Points on a hilly landscape, in no order, each with its height.
From any point a ball rolls to the lowest of the 2 points nearest to it. It stops when none of these is lower. Distance is the straight distance between rows; heights are no part of it.
rif:  32   6   3  21  14  -2  23   7  13  24 -37 -10  29 -14  -4  20  14  11  -5   1 -38 -13  40  27  21 -33  -3  h=4.42
guve: -19   6   8 -19  13   9   5 -53  33  39   9  34  29   6   2  -6  32  44 -33  -6  39 -22  23  -8  -3  18   5  h=6.28
ponu:  21   0 -25   9 -17  74  17 -49 -13  14   1 -20  -8 -20 -26  30 -27 -17 -49   7 -30   1  -8 -45 -23  -6 -33  h=6.45
zuz:  60 -23   1  42  -2  -8  17  48 -16 -37  17 -30 -19  -6  15   8 -20 -14   6  -3 -32 -24  46  -1 -11 -13  10  h=7.00
pumu: -20  -6  12  -5  -5  -6 -26 -22  36 -10  25   9  40  27 -31  -3  -6  37 -11  31 -14  -8   0 -51   4   5 -15  h=6.58
Gakub:   0 -27   9 -28 -35  17  -1 -12   2  -5 -12  16 -20 -29 -48   2  37 -31  -9   5  13  11  15 -11  -7   0   1  h=7.09
Vove:  -9 -21  -4  66  16 -11  17  23 -20   8   4 -55  -6  38 -16  16 -18  29  16 -26 -11 -26  56   2  10  -9  -5  h=1.11
nive:  36  -2 -14 -25   6 -14  -2  19  -8 -32  -6   9  12  18  49 -12   5   2  34 -14  33  -6  10  21  -3  26  -9  h=7.11
bepek: -60  12 -25  15  10  23 -27 -26 -27  20 -22  -4  -3  -4 -49  29   9 -24 -38  18 -12 -12 -11 -21  33 -33 -26  h=3.76
dibat:  13  -5 -11 -19 -22  57  27 -55  15  19 -39  32  -8 -30  -1  14  24 -12 -30  10 -27  24  -5  10  20 -19   3  h=5.87
fab:  24 -28  11  27  28 -54  26  28 -30  46  -4 -62 -21  -7 -13  12  35  -2  29  -2 -19   9 -14  14  11   7  38  h=5.32
Sig: -35  14 -24  -9  15   8 -21  21 -27  -1  -4 -27 -21  19   5  28 -15 -31  -4  -9  35 -38 -19 -27  -5 -21 -24  h=2.21
losa: -19  21  -6 -42  10 -11 -11   0   1   4 -23  29   2 -14   6  15  21 -15  23  18  26  24 -50  24  14  17   9  h=3.15
lipaz: -11 -15 -12  18   0  27  25 -40 -16   8  12   1  15  -1 -34  33   0  46 -52  18 -16  19  32   4 -31  36 -32  h=4.43
gal:  51   9  28 -35 -55  39  -3  -5  20 -14  40   9 -12 -35 -25   2   0 -12   8 -10  13  35 -11 -45 -42  33  10  h=2.60
lut:   7 -34  18   7  -9 -44 -15  28  14 -55   6  16  17  28   2 -45  -5  20  32  24 -31  18  33  20  13   9  -1  h=6.20
nulik: -21  18  18  20   6  -8 -29 -13  12  23  36 -10  17  19 -17   3 -26  23 -31   9  -1 -24 -22 -60 -11 -11 -11  h=6.85
vulu:  33 -20  13  10 -21  22  27 -17   8   2  -9  -4  18 -31 -33  19  -1   2 -22  13 -50   3  31 -24  -3  -9 -14  h=6.15
rezes:   5   9   0 -21   2  23  20 -27  27  40 -51  32 -13 -24  35 -12  28 -35   2 -16  11  -1 -25  33  28 -29  24  h=7.90
zinoz: -12  18 -28   3  29 -10 -15  25  -5 -20 -25  -3  -3  40  62   6 -15  12  24 -14  22 -23  -1  26  13  -1 -20  h=6.82
lan:  44  39  -6 -18  48 -29   0   7  16  26  -2  -2  52  -3  36  12  31  30  13  -8  34 -22  12  22   3  22   5  h=4.89
Gaso:  -5  16  -3  53 -14  43   7 -18   1   7 -16  -6  21  -4 -21 -12 -43 -27  -8  -7 -68 -22  17 -24  39 -71  -8  h=3.51
pabun:  13  37 -10  36  29 -26 -22  36  17  10 -12 -49  38  41   0   7 -13  32  43   4 -10 -37  11   8  48 -34   5  h=6.30
Milem:  -2 -40  -1  10 -18  45  36 -48 -25  34   9 -32 -27 -31 -51  29   0 -19 -48  -9 -10   0  -4 -41 -23   0  -9  h=6.76
Ver: -22 -41  -2 -14 -20  36  12 -47  -8  16  -7  -1 -13 -12 -62  15  26  -2 -30  14   1   3   9 -34   5   2  -8  h=6.97
Sitas:  17 -17  -5  -5 -19 -27 -16  42 -11 -55  18 -27 -18 -33 -31   2 -15 -32  20  38 -81  19 -15 -13  -6 -12   7  h=3.13
nede: -41  -3 -20  45  16 -33 -26  47 -12 -34 -12 -29   8  51 -20   4 -13  32  43  19 -29  -9  32  31  42  -7  -3  h=3.54
mego: -26  14  -9  14  27  30   8 -49  36  39  -5   8  39  27  21  -3  -6  41 -35  -4   6 -37  26  -4   9  -8 -18  h=6.02
Gato:  12  24  24  38  15  -5  -1 -16  47  29 -15  -5  51   5   7 -15 -24   7 -20  -4 -25 -30  13  -9  28 -57   6  h=2.32
Som:  37  23  -7 -32  11  -8  -2 -11   3  21  -6   3  31 -19   6  37  30  26  17  16  11   9 -11   0  -2  31  -1  h=4.57
benu: -35   3   2  31   2  -5  -4  21 -15 -10 -13  -7  -6  -2  -5   3 -16 -24 -27   2 -32  -9  11  15  -2 -34 -12  h=5.31
Dedol:   9  -9  -5  59  -4  41  31  -6  -1  -9 -17  -9   5  -9 -11   4 -46 -11 -36 -11 -60 -14  51   4   3 -43 -22  h=4.06
vifo:  32 -21   3  20   2 -28  -7  44   0 -41  19 -13   1  33  16 -14 -14  14  27   5  -6 -18  46  -2  -2   3   1  h=6.55
fulo:  21   4  25 -39   1 -50 -31  26   2 -14  35 -10  16  -5 -50  -1  27   8  25  32  27  11 -15 -21 -23  24   8  h=3.69
vom: -21   5   8  53   6 -34 -21  33   6 -27  20 -11  -1  36  24 -22 -52  20   7  11 -45  -9  -4  25  22 -25  10  h=3.53
zofa: -23   7 -16 -16 -11  17   4  23 -26 -18 -36   3 -41 -29   3  18   7 -61 -21 -13   1 -14  -2  28 -11 -32 -12  h=5.17
nes:  -6 -45  17 -11 -25  -8  11 -19  15 -33  19  40  10  12  -1 -35  -7  40  -1  18 -29  42  20   3 -15  34  -6  h=2.16
Zif: -54 -23 -13  61   0  -5   1   5 -39  -4  -4 -47  -8   5 -59  18 -19   5   0  12 -59   4  18  -5  22 -20 -12  h=5.24
Bel:  -7  24 -12 -47  38  -6 -20  -9  16  32 -52  10   5  -1  10  -2  47 -31  26  -5  79 -25 -25  31  26  -3  14  h=3.72
pepal:  -6 -13 -23   3  25 -25 -16  39 -12 -38 -41 -16  13  31   0   1  15  16  60  22 -20  -4  36  40  45   0 -16  h=3.86
kepeg:  20  -2  33 -17   6 -29  -6   7  33  17 -10   4   3 -10   3 -49  18 -33  15   7  20  -3 -28  12   5 -32  31  h=0.94
merep: -34  -9  -4  34  12  -2  13  -2 -31   0   4  -8  -8  -2 -28  26  -6  17 -48  11 -33  13  25  21 -31   4 -20  h=4.87
nipib:  43  -8  51 -26 -25 -30  -9   7  25  -5  35   6  19 -21 -40 -40  26  -8  27  20  16  28  -7 -18 -13  10  28  h=3.38
desa: -26 -60   9  13  -8  18  32 -16 -10   3 -35   3 -11   8 -19 -33  20 -11  -1  -9  -5  -5  55  24   8  -7 -17  h=5.39
putub:  51 -24   4 -10 -10  15  -2  11   9 -27  10 -21  18  11 -19  14  -5  -3  19  -4  13 -35  57 -42 -11  10 -26  h=2.10
bave: -14 -28   1 -14  31 -41   8   3 -20  39 -15 -34 -19   6 -23  13  29   1  55  14   6  31 -44  -2  12  32  14  h=5.51
Suru:   1   9  14   4 -37  41  27  -6   7   5  16  52 -30 -65   0  -8  17  -7  -1 -23  17  74 -15  44 -21  28   6  h=3.37
lipat:  47  31  -6 -42   2  12  -6   3  21   6 -26  24  19 -21  18   5  32 -27  -1 -11  40 -24  13  12  -6  -8  -4  h=4.55
nin:   9 -19  -1 -39 -30  15   2  -6   0 -36  23  35  -6  18  40 -12 -20  30  31  -2   9  49 -29  -5 -21  59  -6  h=7.26
romaz:  21 -23   7 -45 -18  -9   8   6  -1  -6 -19  21  -2 -36 -39 -22  48 -35  40  -4  43  18  14  14   6  10  17  h=7.20
fif:  43 -51  13  17   2 -46  12  41 -29 -23  11 -35 -27 -10 -10 -22  18 -21  43   8 -11  11  27  21   0   4  33  h=5.98
kez: -58  23 -11  12  18   5 -31 -18   2  21 -18  18  -1  11   0  10   0 -14 -41   5  14 -27 -19  -9  14 -31 -10  h=3.42
gon:  26  19  29 -12   6 -50   0  20   8   2  11  31  13 -24  18 -54  21 -10  26 -22  61  23   3  45  -1  13  41  h=2.14
zaru:  50 -27   2  18  -3 -16  33  23 -23   4   3 -32 -18 -28  -2  15  -1 -25  -8 -23   1 -23  36  -3 -21 -10  17  h=7.40
rifi: -22   6 -16  82  -5  10  18  27 -12 -17   7 -34   2  31 -14  -2 -61  17   2 -22 -39 -27  51  11  22 -41   2  h=2.29
Mon:   1  44 -12  17  -4  16 -27   8 -15 -19  38 -18  -3 -10  24  25 -57 -10 -32   9 -49   1 -49 -38 -16 -20 -22  h=3.32
zepeb: -36  30  32 -15 -16 -22 -23 -10  38  12  22  58 -11 -15  12 -31  -5 -10 -33   9  16  21 -65   5  -6 -12  37  h=7.97
Pebu:   4   7   6  18  24 -42 -26  34  21 -20   6  -4  14  49  48 -36 -22  37  36  16 -22   1 -26  27  32  -3  13  h=2.82
Fedu:  15  32 -25 -19  -8  28 -20  17 -23 -14   5 -23 -13 -16   5  47 -14 -32  -9   1   5 -23 -25 -26 -25  -4 -24  h=1.21
Zas: -28  18 -18  63 -12  40  13   1 -16  -2  -8 -32  23  17 -48  -4 -65  -9  19 -32 -43 -30  36  -9  43 -63   4  h=3.04
pafo:  11  42  14 -14 -11   9   6 -21  29  15  31  56  24 -26  23  -7   8  39 -37 -14  29  35   3  17 -33  32  14  h=7.89
koba: -29  -2 -12 -20 -14  35   0 -50  22  16 -36  50 -44  -9  17 -15  12 -37 -35  -1  12  11 -35   3  32 -36  25  h=7.79
Piv:   0  32 -27  16  55 -28 -27  45   5   6 -38 -30  11  33  35   9  -1  18  50   0   8 -25  -9  45  46 -21   0  h=6.53
Napud:  14  14  14   7  -3   3  17   3  -4  29   7 -21 -29 -20  48 -11 -34 -42 -15 -23 -17 -16 -50 -19 -19 -36  25  h=3.83
murul:  -8   6  -1  70   5 -33 -13  53 -14 -29  33 -32 -13   4 -12   5 -34  11 -16  10 -55 -17  21   7  -2 -32  17  h=4.32
Lovun:  10  49  -2  28  16 -17 -34  14  27   3   2 -28  49   9 -25  23 -19  11  15  24 -23 -28 -10 -19  34 -49  -5  h=6.07
dulu:  29   8   1 -43 -36  21  -8   6  -4 -16  18  -7 -19 -33 -13  22  -1 -31  13   5   1  13 -37 -36 -22  14  -3  h=2.08
Kugo: -50  30 -34  44   3 -16 -34  47 -10 -30  11 -38  20  76 -18   9 -44  42  44 -13  -6 -28  21  17  39 -11  -4  h=3.06
vaf: -41  25   7  15  16 -34  -5  19 -12 -10  26  21 -16  13  28   1 -13  16 -44  -7  15   7 -12  23 -47  25   4  h=5.15
Kalo:  -4 -38  19  -8   7 -35  21   0 -30  19  -7 -17  -1  -8 -33   5  42   6  26  -1  14  19   4   7  -1  24  12  h=5.68
Pev:  37  35  19  18  28 -35   1  18  19  32 -12 -32   5 -34  -8  -9   1 -32   1  15 -34 -13 -34   5  13 -61  24  h=2.13
les:  30  11   6  10  15 -51  -3  34 -29  -6  56 -11 -20  11  36  24   2  37  19  -6  21  25 -31   8 -29  49  34  h=6.06
roz: -54 -29   2  18   7 -16   4 -15 -19   6  26  -8 -13  38   3  -2 -14  46 -16  -1   3  10 -13 -19 -26  37 -16  h=3.33
nogav:  -9  12 -18 -40 -44  58 -19 -33  16 -25 -21  52 -36  -1  17  -2  -4 -40 -37   6   9   4 -16 -12   4 -18  -4  h=7.64
panib: -24 -62  11  -1   8 -32  31  -2 -19   8 -36  -4 -11  11  -7 -44  34   2  36 -12  10  14  39  22  11  16  12  h=5.62
ropud:  19 -14   9 -13   7  10   1 -40  40  32  -7 -20  42  16  -7 -12  11  21  23  18 -21 -17 -12 -52  38 -20  -2  h=1.18
farob: -19  19 -32 -43 -22  40 -51 -18  13 -32 -19  36  -9   3   6  14  -4 -30  -5  33  -8   6 -36 -22  23 -12 -17  h=7.49
duk:  24 -24  -7 -55  -4  10  -4 -16  16  -8 -40  17  17  -5 -12 -14  47  -7  47  14  12   6  21   8  34  11  -4  h=7.29
vudil:  10  16 -18  -6  33 -15 -19  28  10  -8 -25 -16  40  44  19 -12  12  15  49  -7  37 -52  46  22  34 -12 -21  h=7.18
romel:  -9   3  20 -31 -49   5 -28  23  16 -58   8  39 -31 -17  12 -40 -16 -52 -12  10 -19  18 -23  11 -20 -10   7  h=7.14
veke:  -9 -16  17 -12 -43   5 -15  20   3 -58   4  32 -24 -26 -21 -26  -6 -46 -36  11 -23   5  31  -1 -35 -14  -3  h=7.41
Rep:  12  -4  13   4  -2 -53 -19  25 -22 -23  44  -7   4   0 -29  26  20  34   3  29  -2  23  -1  -3 -25  40  11  h=3.70
Safeb:   3  10   8  15  12 -18   3  41  -2 -11 -33  -5 -21  -2  45 -39  -9 -53   3 -17   4 -33   4  42   8 -53  10  h=6.08
Mis:  11  42  12   2  40 -31  14  -6  11  44  16  16  28   0  44   2  15  38 -27 -31  45 -13   4  33 -17  18  23  h=5.30
ganuk:  14  33 -14 -11   4  15  -9 -16  11  16 -11   1  33 -16 -15  53  17   8 -23  24  -8  -8   7  -8  -7   3 -28  h=4.29
Gupar:  29  31  10   0 -11 -12  -2  25 -17 -20  58  10 -22  -8  42  21 -25  17 -13 -17  25  19 -40   1 -50  40  13  h=6.54
Tipu:  21 -17  -8  27  15  -1  52 -10 -37  23  12   2  -1   1  39  12   6  57 -23 -18   0  35  33  51 -20  54   9  h=3.64
tekot:  24 -41 -11  47  14   1  46   3 -33  -3  -1 -19   2  13   5  17   2  47 -15  -4 -30  19  61  40 -14  32  -4  h=2.98
punu: -86  10 -28   4  29   4 -33  -6 -22   7 -13   4 -21  42   0  23  -8 -11 -26   0  47 -32 -25 -18   3  -1 -23  h=2.93
dinud: -32 -54  14  29  -4  -2  32 -18 -24  16  -4 -25 -12  -4 -31   0  -1   3  -7  10 -51  14   3 -12   6  -8   0  h=5.53
kevom:   6 -15  11  10  -3 -17  -6  -8   4  -6  15 -11  28  -8 -54  19   9  11 -11  30 -29   7  16 -34 -11   3 -12  h=6.36
Nima: -33 -14 -10 -40 -17  30   5 -35   3  14 -18  40 -14  -7 -16  12  31   1   2  11  27  30 -25   9  17  23   6  h=2.89
bipi: -14 -39 -12  26 -23  58  29 -26 -18 -10 -16 -15 -27  -9 -16 -15 -33 -44 -38 -12 -34 -14  30  -7   7 -38 -21  h=4.66
komep:  50  -9  -6   5 -15   1  -6  30  -3 -44  11 -25  11  -3 -12  24 -23  -2  21  27 -60   5   4 -23   0  -6 -15  h=3.63
dov:  -1 -10   9 -25 -21   3  -9  15   5 -43  -4  34 -13  21  34 -39   1 -26   5 -18  25  -1   7  13 -11   7  -3  h=6.83
tipo: -59 -19  -5  18   2  -6 -27  14 -12 -11   4 -41 -12  56 -15 -32 -28 -19  26 -22  29 -48   0 -34  19 -29 -19  h=7.45
tezug:   8  20 -12 -44 -12  26  -8   7   4   3 -41  18 -28 -34  -4  15  31 -65  -8 -12  39 -17 -11  10   6 -25   5  h=4.86
Narin: -10  26   3 -40  -2  17  -4 -37  42  15   0  68  17 -22  22 -32  27  19  -7 -11  35  25   4  26  12  29  19  h=8.02
pakar:  -7 -22 -12   8   9 -16  -5  11 -25  -2  20 -61 -16  39   0  18 -20   3  41  -3   3 -14 -34 -46   4  11 -13  h=6.81
megu: -40  37 -26  34  18  17 -11   8 -29  -1  11 -15 -20  14  43  21 -59  -6 -29  -3 -29  -3 -47  -4  -7 -20 -22  h=2.53
keful:  49  14  -3 -22 -25  11  18  -1 -10  13  26  13  10 -53 -11   8  42   4  29 -46  84  33  25   7 -16  57   1  h=3.98
Zoden:  29 -32  -2 -15 -12   7  13 -14   6 -24  17  10  26  16   7   1  -5  52  22  20 -29  29  19 -16   1  52 -19  h=1.60
Naveg:   4 -42   8  11 -11 -22  -2  19  -2 -45   3 -18   8  27   1 -29 -24  25  58  32 -65  25  -6  -6  28  -2  -5  h=5.97
sol: -25  36   3  23  42  -6   3 -20  21  44  -5  20  28  20  48  -5  -7  53 -39 -11   2 -12  -2  29  -1   4   0  h=5.70
lepa:   0   7 -18 -22  17 -12   9  17 -22   5 -17  -7 -24  -8  24  32  11  -7  29 -11  24  17 -33  24  -7  29   1  h=3.52
nor:  14  15  15   6 -14  21  -9 -21  17   3  38   2  11  -4 -15  16 -30  13 -58   6 -10  -9  -8 -54 -44   8 -10  h=7.23
rap:  30  -9  16  -5   3 -21  20  16 -23  18  20 -21 -13 -20  -6  14  16 -12  -5 -37  53 -19  20  -7 -40  16   9  h=7.75
Zopeb: -17 -25 -17 -19  -3  39  19 -53  18  29 -63  28   9 -18 -23  11  46   1 -17  19 -19   8  30  20  43 -16  -6  h=5.75
pezo:  21  19 -21 -16  26 -18  35  13 -28  39 -32   1  -3 -33  26  30  32  -2  45 -27  35  39 -18  56  13  33  22  h=3.92
peb:  41  48 -10 -42  -4  28   6   0   9  18  -6  30  13 -45   0  24  46 -11  16 -28  77   4  11  21  -8  33   1  h=4.25
paro:  -2  -7 -17 -55  -7  28 -32  -4  23 -26 -45  29  15  14   1   2  19 -22  35  31  -1  -3  -9  -1  39  -6 -21  h=7.38
soze: -65  40 -27  29  18  23 -26   5 -14   5 -15  -7   5  39  27   8 -51   0   4 -15  -6 -26 -29   4  32 -34 -22  h=1.72
pofu:  29  28  15   1  -9  16  13 -11  23  10  27  23  14 -11  28   7 -21  26 -55  -9  -7   0  10  -1 -43   8  -3  h=7.62
fek:  -6  -5   0 -31 -16  30 -26 -16  21 -15   5  16   4  28  14 -11  -8  -7  -5  -7  38 -30   7 -45 -12   7 -21  h=2.20
ziked:  -5   6  -7  -2   3  -3   5  23   2 -22 -27  42  -9   4  61 -29  -7 -24 -12 -24  23 -16  21  50  -5 -12  -7  h=6.49
fune:  14  -6 -12 -35  -1  47  -8 -40  42  -6   8  19  33  21  11 -19  13  31 -21  -9  29 -44  72 -22   3  22 -34  h=6.68
Faf:  37   3   6  -4 -25  20  40  -3 -15   9  14  22  -3 -51   2  10  24   7   1 -36  26  50  22  29 -20  38   8  h=3.66
Femag: -26 -11  10  36   7 -15  30  -6 -30  -4  29  14 -21  20  26   8 -16  50 -44  -9  -4  33  13  39 -48  44  -3  h=4.38
butig:  30  22   1  26  19 -30  12  12  13  -1 -18  21  34  -7  28   4  16  23 -19   6 -27   2  48  56   3  -5   4  h=4.74
toru:  47  -9  27 -48 -29   2 -12  -4  24 -16  39  12  16 -12 -30 -21  16   4  16  -1  39  13   6 -51 -26  41   7  h=3.03
por:  -1   0   4 -10  -9  33  25 -37   0  45   2  -6 -31 -12  32   3 -16 -20 -19 -23   6   0 -63 -28  -6 -15  16  h=4.45
boz:  27   3   6 -21  -2  -4 -40  23  18 -42  14  -9  22  31  -1  -8 -12  -1  19  -2  35 -47  30 -37  -9   0 -28  h=1.10
bib: -10  15   6 -11   3  -7  21  -1   1  32   2  29 -17 -33  12 -11  33 -14  22 -35  77  26 -18  29  -6  28  22  h=4.17
degen: -22  -8   0  -3  19 -18 -26  12   8   1 -17 -30  13  46  -2 -29   6 -14  35  -1  41 -52   6  -6  29 -35  -9  h=7.42
fulef:  25 -10 -19  17  13  -6  14  24  -8  -2 -44 -35  22   5 -12  22  15   7  42   3 -31 -14  35  23  39 -12 -15  h=4.14
Gazet:  19   5 -20  11 -20  35   4   5 -17 -29   5 -20 -11 -21   2  29 -47 -18 -14  16 -76  12 -19 -21  -5 -21 -23  h=3.97
kade: -64  40 -30  26   0  19 -33  15 -14 -14   4 -32  26  67 -14  -5 -65  14  43 -20   5 -39 -17 -13  45 -38 -14  h=2.39
Lezib:   2 -36  -3  -7 -11  34  51 -36  -4  14 -45  25   2 -25 -11  -2  32  -2 -17  -4 -13  23  52  49   1   3  -6  h=5.61
rori:  -7 -38   0   4  -1  -7  10 -16   1   4 -18 -17   8  10 -12  -5  -2   1  37  28 -56  20 -19 -16  32  -2  -7  h=5.76
zozu:  54 -23  15   3 -17  32  19  -2  21   5  -5 -28   0 -28 -37   6  -9 -35 -16  -7 -15 -27  29 -45 -11 -23   0  h=5.88
Deno:   0   5  -5 -59   1  43  -7 -55  41   8  20  39  23   3  -9 -11  40  44 -38   1  44 -14  50 -25  -2  43 -10  h=6.46
baf: -27  38 -21  18   3   7 -30  21 -13 -25 -11   2   5  -7 -13  23 -29 -33 -13  18 -38 -20 -18   1  25 -51 -21  h=5.63
pip:  15 -48   6  77  22 -24  32  15 -22  18   9 -41  -1  38   3   6   6  56   3 -13 -25  -4  67  14   3  21  16  h=2.17
dibus: -53  17  -7 -12  39 -22 -12  -5   7  37 -42  22  -6   6  11   3  25 -12   2   1  37  -3 -34  32  17   0  15  h=3.43
leda:  -7 -15   4 -16 -13  -7   3  15 -30 -12  30 -21 -35  -9 -26  24  -2 -19 -11 -15  30 -13   2 -26 -48  21  -6  h=7.99
ganuz:  41  16  10 -18 -28  43   4 -15  10  12   5  -3  -6 -35  -9  25  -5 -44 -37 -12   9 -22   9 -44 -29 -23  -5  h=5.50
fuv:   2  20  -2 -39   6 -10   2  -7  13  29 -35  41   3 -35   0 -18  60 -28  33 -19  85   7  -1  44  22   7  27  h=3.94
boliz:  10  12 -20  10 -22  68  24 -51   3  18 -18  15 -13 -22   9  22 -25 -20 -59  11 -43  18 -16   8 -15 -19 -13  h=6.12
des:  -5 -26  -3  28  27 -26  42  -2 -28  60 -13 -58 -22   7  12  17   7  20  19 -15 -25  13 -25  -7   4   8  15  h=4.99
feka: -51  11 -12  68  22 -48 -24  40 -37  -2  23 -47 -17  -9 -50  20 -17   5 -18  25 -65  -4   4   7  -1 -23   0  h=4.90
Met:  -6  -3 -29 -21  -7  63  11 -62  14  -3  11  14  11  11 -14  24   8  47 -35  19  -6  12  16 -12 -14  43 -34  h=4.03
Goso:  16   1 -16 -24  10  20 -17  -3  35 -29 -20  14  46  27  22 -30   8  19  17  -8  23 -51  65   6  28  -8 -28  h=6.96
kuz: -31  43  -4  21   4  -8 -56  16   7 -14  -2 -20  35  10 -28  -1 -37 -14  25  29 -51 -10 -44 -16  47 -56 -10  h=5.84
Vadom: -35 -25  26 -22 -10 -17 -17  -8   8   7  26   7 -16  20 -30 -23  17 -17 -21   0  52 -21 -10 -44 -21   2  10  h=4.15
Fil: -30 -34  -7  32  -1   4   5  13 -31  -4  20 -69 -15  42 -14 -12 -44  -2  43 -19  -8 -29  -1 -57  13 -23 -17  h=7.12
devul:  43 -16  14  -5   3 -16  47 -13   0  18   2  11  18  -5  45 -22   6  35  35 -20  -5  40  -2  22   7  34  25  h=1.59
podig:  29  16  18   8  22 -79  -9  20  -6  13  40  14  27  -1  12 -37  30  35  25 -11  53  37  -9  43  -2  41  50  h=2.67
zuf:  -8   3   3 -11  20 -37  18  26 -27  28 -11  -1 -28 -39  -2  -8  36 -17  53 -18  49  46 -36  57   1  22  37  h=4.23
tor: -26  18  34  -3   5 -50 -34  16  24  -7  28  25  11  10   0 -31 -13  18 -20  25 -12   8 -54  -5 -14  -6  18  h=7.80
Bevod: -36 -24  17 -19 -19  -8 -12   1  -8  -9  23  -4 -36  -8 -19 -31  -5 -38  -4   5   1 -14 -39 -44 -15 -15  12  h=4.63
bala:  47  24  11  29  15  -6  19  26   0  21  -4 -37 -10 -34  33  18 -18 -37 -12 -20 -34 -24 -14  -1 -11 -49  15  h=2.96
Rab: -38 -22  17   0 -12 -15  12 -23   2   0  35  29   2   9 -19  -7  -1  57 -18  23  -5  43  -2  -2 -24  50   0  h=2.66
gebal: -12  17 -30  -6  -4  47  -8 -35  -5  24 -27  12   5 -22 -33  52  10 -15 -52  26 -17  -6  -3 -10  14 -13 -25  h=4.02
Nek:  -5  27   4  15  27 -58 -13  39 -22  -8  21   7 -15  -1  33  19  -2  23  -5  12  -2  23 -32  42 -22  27  25  h=5.67
dukom: -12  19  18  -6   7 -21 -22  -6  18  23 -26   0   6 -17 -10 -12  15 -25  -3  23 -13  -6 -48   4  14 -41  11  h=1.53
zusi: -28  31  14 -33  -6   4 -28 -32  52  25  12  74 -11 -16   5 -18  26  14 -13   2  44  31 -52   1  12  15  36  h=8.07
ziru:  19   0  28   3  19 -37  12   7  13  15  -1  -2   5  13  44 -33  -4  24  25   4 -14  15 -32  12  13   7  23  h=2.19
giv:  45 -55  -4 -22 -12   5  44 -14 -11 -16   3  -5   8   7  26 -17   1  29  57 -15 -11  34  14  -3   6  46  -1  h=0.96
fub:  33   0  27 -27  -3 -35 -13   1  32  -6  -3  38  27   4  26 -72  13   0  22   0  29   2   1  19  10   6  23  h=1.61
nev:  63 -21  13  13  18 -43  32  31 -31  18  -8 -49 -21 -27   3 -10  37 -25  46 -17  12   7   8  29   5  -2  48  h=5.65
pumi: -25 -35 -24  34  21  10  35  -3 -52  30 -15 -64 -40  22  14  29 -23  14  14 -21 -24   1 -14  -4   6  13 -13  h=4.58
mero:   5   5  10  16  20  12  29 -46  40  61 -32  -7  37  -4   8  -7   7  21  -6  10 -40  -5  -5 -16  37 -37  12  h=1.69
sud:  50  38 -13  -7  20  -1   9  10  20 -15 -27  34  40  -9  72  -4   1  12  -4 -11  -2  -4  48  54   6  -1  -7  h=5.08
nupi:  17   6   2 -31 -21 -11 -24  32 -10 -31  26 -26 -20 -41 -47  16   3 -46  15  34 -33  14 -43 -28 -24 -10   4  h=2.63
dupi: -28 -22  -2 -21 -26  37  31 -28 -10  -6 -12  60 -23 -27  -4 -10  30   8  10 -13  28  62   6  50  -1  41  -3  h=3.14
senut:  33 -10   6  -8   0  19   3 -23  32  12 -11  -8  38  10 -17  -2  14   3  14   1  -2 -35  43 -36  19 -14 -15  h=1.73
rozub:  -1   8 -23 -36 -29  87   5 -55  -8 -18   6  18 -24  -1  -6  32  -1   6 -44  -2  29   7   5 -13 -31  43 -27  h=3.56
kizib: -56 -19  -2  -7  21 -40  -5   9 -19   8 -13   0 -34   3  -4  -6   8  -6  21   6  -7  33 -53  21   2  15  16  h=5.29
Teto:  20  17  10 -16 -35  48  13 -27  13  22  22  11 -31 -23  17   6 -15 -19 -39 -33  25   5 -29 -34 -43   6  13  h=4.97
ripez:   6 -29  37 -22 -19 -20 -17  -7  33  -4  12  19  11   2 -40 -49  27 -26   3   7  35 -10  17 -31  -5  -7  12  h=3.71
sel:  -5 -20   1   4  15 -38  -1  28 -39 -14  31 -38 -34  30  22  13  -8  17  32  -9  17   8 -31 -16 -21  39   9  h=6.47
miru:  -6  44  25  48  17 -31 -17   4  31  22  19  -7  33  -3  -3  -5 -36   3 -36   9 -49 -15 -29 -18   6 -51  15  h=3.05
fal:   1 -12   4 -20 -29  14 -18  13  -8 -42  18  10 -15  -9 -32  11  -7 -21 -31  11   0 -14  22 -32 -40  14 -26  h=7.69
baror:  -3 -14 -14 -27 -25  73  -8 -50  13 -11   3  20 -24  21  -4   1  -3 -16 -43  -9  37 -20  20 -41 -13   7 -18  h=2.97
foza:  15   0 -13   4  -1  -2   7  42 -18 -16 -23 -26 -41 -23  20  -4 -11 -70  -3 -19  -6 -38  19  21 -15 -46  -2  h=5.64
tek: -49 -14   9  -8   6 -12  -2   0  -9   7 -14  -1 -42   4  19 -25 -13 -40   7  -3  -1   2 -57  -8   1 -19   9  h=5.01
fana: -22  27   1 -23 -27   6 -29   8  -1 -29  22  33 -29 -31  -7   9 -11 -38 -40  14  -9  16 -40 -10 -27  -4  -1  h=7.39
mak: -20  28  11 -34 -15 -18 -59  10  19 -37  28  31  -2   9 -11  -4 -11 -10 -16  40  -2  10 -55 -29 -13   9 -10  h=7.60
Belu:  -8  14   8 -19  -8  -7 -13   3  12 -29  50  34  -1  20  46  -5 -32  36 -10   6   1  34 -41 -11 -35  41   4  h=6.99
dol:  26  18  21  11   1 -62  -9  19  -8  -4  54  17  20 -20  -6   5  29  44   4   1  44  40   6  18 -36  54  30  h=3.17
livem: -42 -17 -28  27  18  27  16 -18 -36  13   2 -22  -9  33  11  29 -27  37 -12   5 -19  12 -13  -1 -14  28 -35  h=3.99
sepo: -36 -53   1  11 -18  48  19 -41  -4  -1 -24  -4 -20  26 -18 -22  -7 -16 -14  -1  -7 -21  33 -27  19 -24 -24  h=5.10

Where does a ball stop that starts at each point below?
Kalo -> dulu
Deno -> Fedu
ziked -> Nima
zinoz -> boz
lut -> giv
nev -> giv
pafo -> kepeg
koba -> Vove
boliz -> Vove

Call two points neighbours if one is among the 2 nearest of the other. Go from one point of each pair to the other, from neighbour to neighbour, staying as low as possible. Name the highest point that can't be avoided.
kepeg, dulu -> Rep
kepeg, soze -> Gazet
Vove, Fedu -> Kalo
romel, Nima -> leda
kepeg, losa -> ziked
giv, Vove -> nin
ropud, Fedu -> nive
boz, ropud -> putub
